A landscape with many valleys, sampled at points; each row gives a point and its height.
From any point a ball rolls to the lowest of the 2 points nearest to it. It stops when none of these is lower. Distance is the straight distance between rows; heights are no part of it.
q_296: [166 152 142 153 109 114  84 104 155  99 137 128 105 160 149 124 125 136
 105  98 157 183 133]  (h 3.39)
q_839: [141 132 146 127 156 139 156 107 120 118 149 139 132  79 142 114 162  72
 145 161  83  77 126]  (h 4.84)
q_71: [142 111 156 113 145 129  69 110 140 164 145 179 114 141  95 135 109 147
 107 128 154 180 178]  (h 6.38)
q_229: [150  92 149 110 100 131 155 136 126 140  76 121 125 158 102 121 132 132
 109 176 167 159 143]  (h 4.21)
q_391: [138 139 151 145 132 169 132 108 117 106 148 155 164  99 121 105 184  53
 106 138  83 111 115]  (h 4.43)
q_709: [ 95 129 132 128  94 155 148 132 129  83 104 136 162 172 125 107 158 111
  99 138 132 128  90]  (h 4.51)
q_512: [143  94 140 136 105 144 154 131  78 155  87 128 108 168  82 132 128 107
  97 150 142 127 150]  (h 4.80)
q_471: [181 130 129 155 124  85  96 141 134 141 188 106  96  77 143 149  79 137
 176 154 128 145 129]  (h 2.09)
q_836: [133 167 117 126 167 163  90 121 156 117 101 143 142 164  79 120 132 182
  95 111 181 199 125]  (h 3.40)
q_120: [175 145 116 127 144 121 104 144 139 158 126 112 126 118  76 192 131 160
 129 128 164 193 149]  (h 1.60)
q_645: [ 75 115 127 115 103 169 135 130 125 114  91 170 179 164  94 104 180 113
  66 146 135 159 114]  (h 5.10)
q_562: [105 129 147 111 107 154 167  93 134  54  97 109 138 109 167 110 161  74
 102 142 101  64  87]  (h 4.66)
q_207: [ 71 104 118 115 118 118 140 151 114  88  68 107 131 162 128 113  65 190
 152 106 160  97 120]  (h 5.89)
q_809: [ 76  97 129 103 138 185  94 144 159 129 110 196 136 162 101 119 123 132
  81 165 135 160 151]  (h 6.95)
q_565: [137 141 130 171 142 110 173 139  81 160 177  91 101 119 135 139 119 104
 174 125 107  64 139]  (h 2.61)
q_389: [ 81 112 105  96  93 162 175 161 127 113  37 106 114 154 149 100 151 109
  94 123 121  51 119]  (h 1.80)
q_964: [150  86 142 128 112  91 153 137  98 169 126  94  69 110 148 158  74 132
 168 147 136  81 156]  (h 4.50)
q_963: [129 133 146 145 139 101 139 138  94 177 181  94 116 110 100 128 118 132
 166 108 109 113 143]  (h 1.81)
q_246: [140 176 135 157 152 119 153 115 143 130 215 127 140  50 168 149 202  65
 134 134  64 103 101]  (h 3.81)
q_464: [118  81 149 115 115  98 157 164  63 177 104  90  92 132 135 155  71 162
 178  99 163  96 151]  (h 4.07)
q_230: [122 120 129 109 105  81 179 125 136 131 133  64 126  75 167 129 119 114
 184 170 108  58  94]  (h 5.44)
q_845: [ 96 122 149 108 154 157 117 157  90 113  75 127 120 158 104 143  82 210
 132  89 191 138 169]  (h 2.01)
q_980: [134  95 134 108 136 114 155 156 114 177 119 113 143 125  98 121 134 148
 121 150 160 169 128]  (h 3.55)
q_492: [115 145 138 107 140 104 157 119 153 111 156  98 117  91 160 109 156 103
 157 163  95  78 109]  (h 5.14)
q_500: [ 85 109 110  94 117 131 179 162 124 125  60  98 128 169 134 111 129 133
 103 127 134 111 102]  (h 3.03)
q_309: [155 134 137 114 145 122 134 107 149  82 121 159 144 134 168 108 166  90
  97 153 115 168 123]  (h 4.99)
q_514: [119  96 113 127 127 104 128 137 110 112  93 107  90 148 158 164  86 139
 138 112 126  98 128]  (h 4.03)
q_496: [135 148 112 143 147  90 116  95 134 117 182 145 127 110 183  71 115 116
 158  82 112 132 152]  (h 6.85)
q_61: [161 181 107 146 153 134 100  99 157 147 117 171 187 123  67 142 188 147
  88 136 121 202 120]  (h 6.34)
q_473: [165 131 135 135 132 102  77 131 146 130 156  97 131  98 123 133  97 146
 154 111 149 171 134]  (h 2.85)
q_624: [139 116 119 122 114 152 167 157 113 140  96 114 151 125 101 120 167  73
 116 154 104 124 100]  (h 5.45)
q_657: [ 89  77 126  96  97 119 157 154  92 123  64 143 130 132 147  71 103 119
 122 159 118  73 132]  (h 6.22)
q_449: [155 125 135 147 113  83 142 127 152 141 191  96  84  77 164 166  99 115
 189 171 108  91 122]  (h 1.26)
q_764: [154 162 117 143 167 134  82 139 157 141 193 146 134  68 148 136 144  96
 147 107  70 123 113]  (h 5.37)
q_912: [ 87  89  98  97  65 102 185 108 107 125  64 103 120 137 175  90 124 128
 118 120 115  13  82]  (h 2.93)
q_927: [149 170 148 166 120  93 156  89 128 141 226 112 106 102 197 141 148 100
 162 119  99  93 135]  (h 2.68)
q_304: [105 148 119 157 140 196 100 131 150  75 122 187 175 174 116  64 129 154
  87 110 135 174 121]  (h 5.06)
q_748: [190 157 131 159 169 138 125  95 114 152 151 150 108 121 102 133 156  99
 130 142 107 135 149]  (h 5.21)
q_909: [197 156 128 169 120 112  79 107 147 171 169 136 147 111  77 172 142 124
 107 127 105 186 115]  (h 1.68)
q_527: [ 48  87 117  94 102 194 127 169 158  95 103 174 143 176 130 101 119 123
  83 168 139 131 126]  (h 7.23)
q_575: [ 99 122 121 123 104  84 139 115 160  97 156 103 124 142 160 137 144 103
 117 119 124 137  97]  (h 1.48)
q_104: [ 68 113 102  99 120  88 141 118 155  84 135 108 146 138 172 118 131 131
 123  97 134 109  82]  (h 0.52)
q_875: [125 135 123 126 138 135 125 127 154 119 142 153 173 116 123 111 168 103
 105 149 135 177 103]  (h 4.56)
q_864: [198 149 136 154 131 123  64 115 147 176 154 122 115 114  71 208 119 161
 116 116 144 181 146]  (h 0.66)
q_727: [189 181 137 161 125 127 108  99 154 144 175 127 134 102  96 197 184  98
 120 137  98 160 119]  (h 2.49)
q_75: [136 120 107 114 129  93 156 124 133 124 140 110 112 130 146 147 140 114
 134 142 130 143 138]  (h 2.32)
q_20: [150 157 110 151 154 156 103 128 123  94 122 164 165 160  99  78 129 152
 117 104 150 186 126]  (h 4.31)
q_69: [146 118 103 149 109  60 151  88 111 137 133  83  91  98 186 151  66 147
 183 144 126  40 110]  (h 5.09)
q_553: [144 122 130 115 136 125 124 109 129  88 110 157 134 146 148  90 118 131
 102 158 155 160 143]  (h 5.41)
q_804: [133 153 122 125 188 156 111 135 163 124 165 166 143 100 140 119 170  95
 108 114  80 136 133]  (h 5.62)
q_176: [170 188 121 161 145 178  40 101 175 152 119 183 161 114  91 121 141 148
 110 102  99 192 123]  (h 7.02)
q_783: [113 104 144 149 124 158 106 113 117  83 140 169 142 144 131  98 149  68
 112 135  89 121 128]  (h 3.92)
q_741: [ 62 108 118  98 115 171 146 175 124 117  77 129 129 190 109 119 100 179
 103 114 180 150 128]  (h 5.01)
q_22: [116 122 122 103 172 138 152 157  96 148  98 113 111 117 101 125 100 144
 167 136 140  83 144]  (h 2.86)
q_682: [103 116 125 134 117 183 127 147 116 144  85 171 181 163  50 117 148 137
  82 144 137 164 113]  (h 5.63)
q_376: [102  98 119 119  83 116 192 122  88 119  67  98 109 120 175  69 132  90
 133 144  97  15 101]  (h 3.63)
q_420: [165 161 129 150 110 103  93 107 177  86 158 126 143 127 156 114 142 122
 118 103 120 193  94]  (h 2.54)
q_590: [136 165 141 146 120  88 147 113 138 112 213 117 137 106 192 149 181  89
 142 116 100 123 115]  (h 3.27)
q_834: [115 124 113 136 123 136 160 152 117  89 119  98 180 124 114 110 156 101
 119 115 113 128  84]  (h 5.03)
q_270: [114 143 124 129  88 104 199 106 120 113 141  82 128  73 215 157 163  87
 161 152  69  26  83]  (h 5.72)
q_611: [160 152 129 134 154 149  75 119 156 140 121 137 144 124  77 154 114 192
 117 103 181 218 132]  (h 2.58)
q_461: [200 174 132 169 120 111  61 119 158 186 195 111  92  81 112 200 119 156
 156 105 113 198 158]  (h 1.71)
q_400: [178 202 122 161 116 123 104 115 160 131 214 118 150  81 139 155 184 103
 126 106  81 176  98]  (h 2.57)
q_664: [155 164 116 120 171 143 136 127 122 167 108 143 174 136  61 130 170 156
 105 148 146 169 126]  (h 5.96)
q_183: [106 121 138 103 108  70 120  97 140 123 143 103 110 136 149 104  97 161
 150 105 169 120 137]  (h 6.44)
q_942: [ 56  94 124 103 116 154 109 147 127  94  82 134 129 179 148  99  60 187
 118 106 175 117 131]  (h 5.52)
q_992: [173 210 142 165 131 125  91  97 163 158 186 165 165  67 139 124 193  95
 118 101  82 186 111]  (h 3.28)
q_195: [190 131 150 160 136 139 102 122  94 122 114 135 108 128 102 129  97 160
 160 129 155 135 171]  (h 4.32)
q_41: [100  99 131 101  69 130 156 133 135  96  77 114 155 173 145 104 126 116
  91 149 147 134 108]  (h 3.91)
q_647: [ 72 102 107 104  86  97 165  83 128  94  93 114 136 158 187 107 119 139
 126 106 126  74  97]  (h 1.79)
q_103: [136  77 126 126 122 161 106 159 113 161  87 160 163 153  47 147 119 134
 104 174 142 161 118]  (h 6.05)
q_851: [198 162 152 151 164 125 111 105 115 135 146 129 100 119  98 118 120 147
 157 140 124 136 164]  (h 4.81)
q_681: [125  97 127 129 137 124  85 150 151 114 131 123 121 127 126 144  83 160
 130 106 148 173 133]  (h 3.46)
q_450: [135 105 122 141 111  73 165 124  92 170 146  87  73  89 179 162  58 147
 204 153 111  25 141]  (h 4.83)
q_506: [113 144 129 120 132  68 106 107 151 109 159 124 122 103 176  95  96 140
 164  96 137 130 132]  (h 6.65)
q_626: [106 107 128 107 137 130 130 139 145 144 124 145 160 133  95 114 132 148
 116 141 156 194 102]  (h 4.08)
q_951: [123 146 131 140 117 116 117 110 131 118 149 128 129 175 127 122 149 140
 109  84 163 185 143]  (h 4.06)
q_633: [128 102 145 115 109 137 144 137  83 125  69  89  99 157 105 150  93 180
 139 108 191 115 176]  (h 3.14)
q_166: [ 91 137 140 105 141 189 124 142 156 111  85 158 145 183  96 113 123 185
 107 137 180 185 131]  (h 4.28)
q_607: [132 127 114 145 128 124 190 147  82 148 108  85  89 126 145 121 140 101
 156 125  98  43 120]  (h 3.35)
q_757: [ 93 135 132  97 132 156 113 117 158  79  89 159 127 176 132  71 120 149
  99 146 164 152 128]  (h 4.98)
q_551: [ 98  97  93 120 131 122 138 138 105 100 108 118 112 131 185 130 126  97
 126 108 109  63 122]  (h 3.51)
q_892: [131 117 137 147 141 119 102 159  91 148 162 150 109 122 117 140  99 121
 145 115  97 114 152]  (h 2.62)
q_499: [122 117 107 117 103  66 130 119 117 114 118  75 124 107 174 121  79 157
 183 147 120  67 112]  (h 5.39)
q_961: [129 114 133 103 168 165  76 114 156 148 109 198 141 152  79 122 127 145
  92 154 140 190 166]  (h 6.66)
q_857: [ 82 124 131  99 132 101 117 128 109 112 108 104 127 128 122 106  90 178
 164  96 168  98 126]  (h 6.19)
q_841: [165 157 105 141 160 127 137 141  97 173 147 121 147 110  82 123 163 124
 141 150 119 143 132]  (h 5.57)
q_671: [113  88 123 116 140 121  94 159 127 102 113 131 116 152 152 158  67 155
 107 108 150 140 166]  (h 3.93)
q_583: [148 133 119 140 161 140 113 138 122 149 164 125 119  76 121 132 132  82
 166 149  71  85 118]  (h 5.12)
q_855: [136 103 138 154 130 127  96 120 116 130 163 179 143 138 101 121 128  92
 114 118  89 137 126]  (h 3.33)
q_497: [ 95  98 151 118  93 174 142 165  86 161  54 133 100 167  87 125 111 117
 109 139 134 103 152]  (h 5.33)
q_556: [109 116 144 107 159 168 100 162 112 146  81 119 101 154  72 176 105 176
 121 102 170 151 159]  (h 0.65)
q_375: [ 78 122 116 115 108 170 158 113 148  41 120 141 163 116 170 109 179  68
 102 113 101  74  92]  (h 4.97)
q_566: [117 102 153 110 123 123 136 141 105 189 129 130 117 140  72 147 138 156
 122 118 166 163 159]  (h 2.98)
q_417: [163 156 142 156 109  97 176 110 136 136 222  90 110  80 176 165 125 103
 183 154  91  86 120]  (h 1.99)
q_518: [ 78  70 133 110 100 172 146 171  87 134  76 149 125 158 114  84 101 126
 111 161 131 104 150]  (h 5.81)
q_971: [114 107 124 118 104 137 192 129 120  92  93 118 133 111 178 100 174  59
 115 153  94  44 113]  (h 4.27)
q_231: [ 63  91 109 107 119 166 151 140 127  87  93 128 117 151 158 102 137  99
  88 123 109  64 127]  (h 2.87)
q_457: [148 121 135 141 145 130 142 137  86 126  95 105 116 124 129  96  90 149
 166 139 145 102 152]  (h 3.56)
q_999: [177 180 125 161 105  94 109 116 166 115 186 113 122  93 179 146 136 118
 127  97 109 181 110]  (h 1.61)
q_117: [120 144  94 131 175 155 117 130 137  81 144 136 138 135 141 113 150 106
 124  95 121 116 127]  (h 5.91)
q_442: [143 174 119 133 142 160  65  90 186 169 122 210 181 148  71 140 155 168
  86 110 135 206 126]  (h 6.69)
q_163: [ 99  82 138 122 120 114 130 164  69 174 124 120 108 142  86 161 100 144
 136  99 153 116 145]  (h 3.57)
q_791: [150 111 137 154 107  75 135 123 107 163 161  68  71  97 145 199  61 164
 200 123 147 101 155]  (h 4.85)
q_707: [134 161 139 140 107 126 179 100 142  96 152  92 102  87 178 144 161  70
 155 141  78  47  85]  (h 5.46)
q_217: [127 130  98 120 134  70 166 140 128 140 164  82 109 111 180 153 124 133
 143 136 113 111 135]  (h 2.90)
q_86: [161 146 141 130 156 128  72  97 149 153 172 179 121 126 141 115 132 124
 121 103 132 183 161]  (h 6.12)
q_525: [140 167 125 130 165 129  79 110 167 162 173 191 129 122 117 124 164 112
 104 105 100 170 135]  (h 5.90)
q_653: [113 121 119 116 160 166 118 160 124 127  93 126 119 144  87 136 107 132
 129 122 139 120 147]  (h 1.97)
q_260: [153 132 129  99 154 113 132 131 163 146 134 115 101 123 124 176 137 126
 119 149 142 165 134]  (h 2.45)
q_213: [100 106 154 105 132 167 129 148 106 175  98 146 136 172  54 142 116 186
 113 128 190 160 168]  (h 2.06)

Call two points neighbours if one is among the 2 nearest of the other. Go from one point of each pair to the other, from neighbour to neighbour, staying as low as possible. Name the highest point that can't be avoided.
q_75, q_864 => q_260
q_999, q_556 => q_553
q_999, q_864 => q_400

Two balls start at each pair of points below. Name the first point that both come to, or write -.
q_664, q_512 => q_556
q_506, q_86 => -
q_553, q_304 => q_836

Where does a ball stop that starts at each point below?
q_176 => q_556
q_518 => q_556
q_442 => q_556
q_309 => q_556
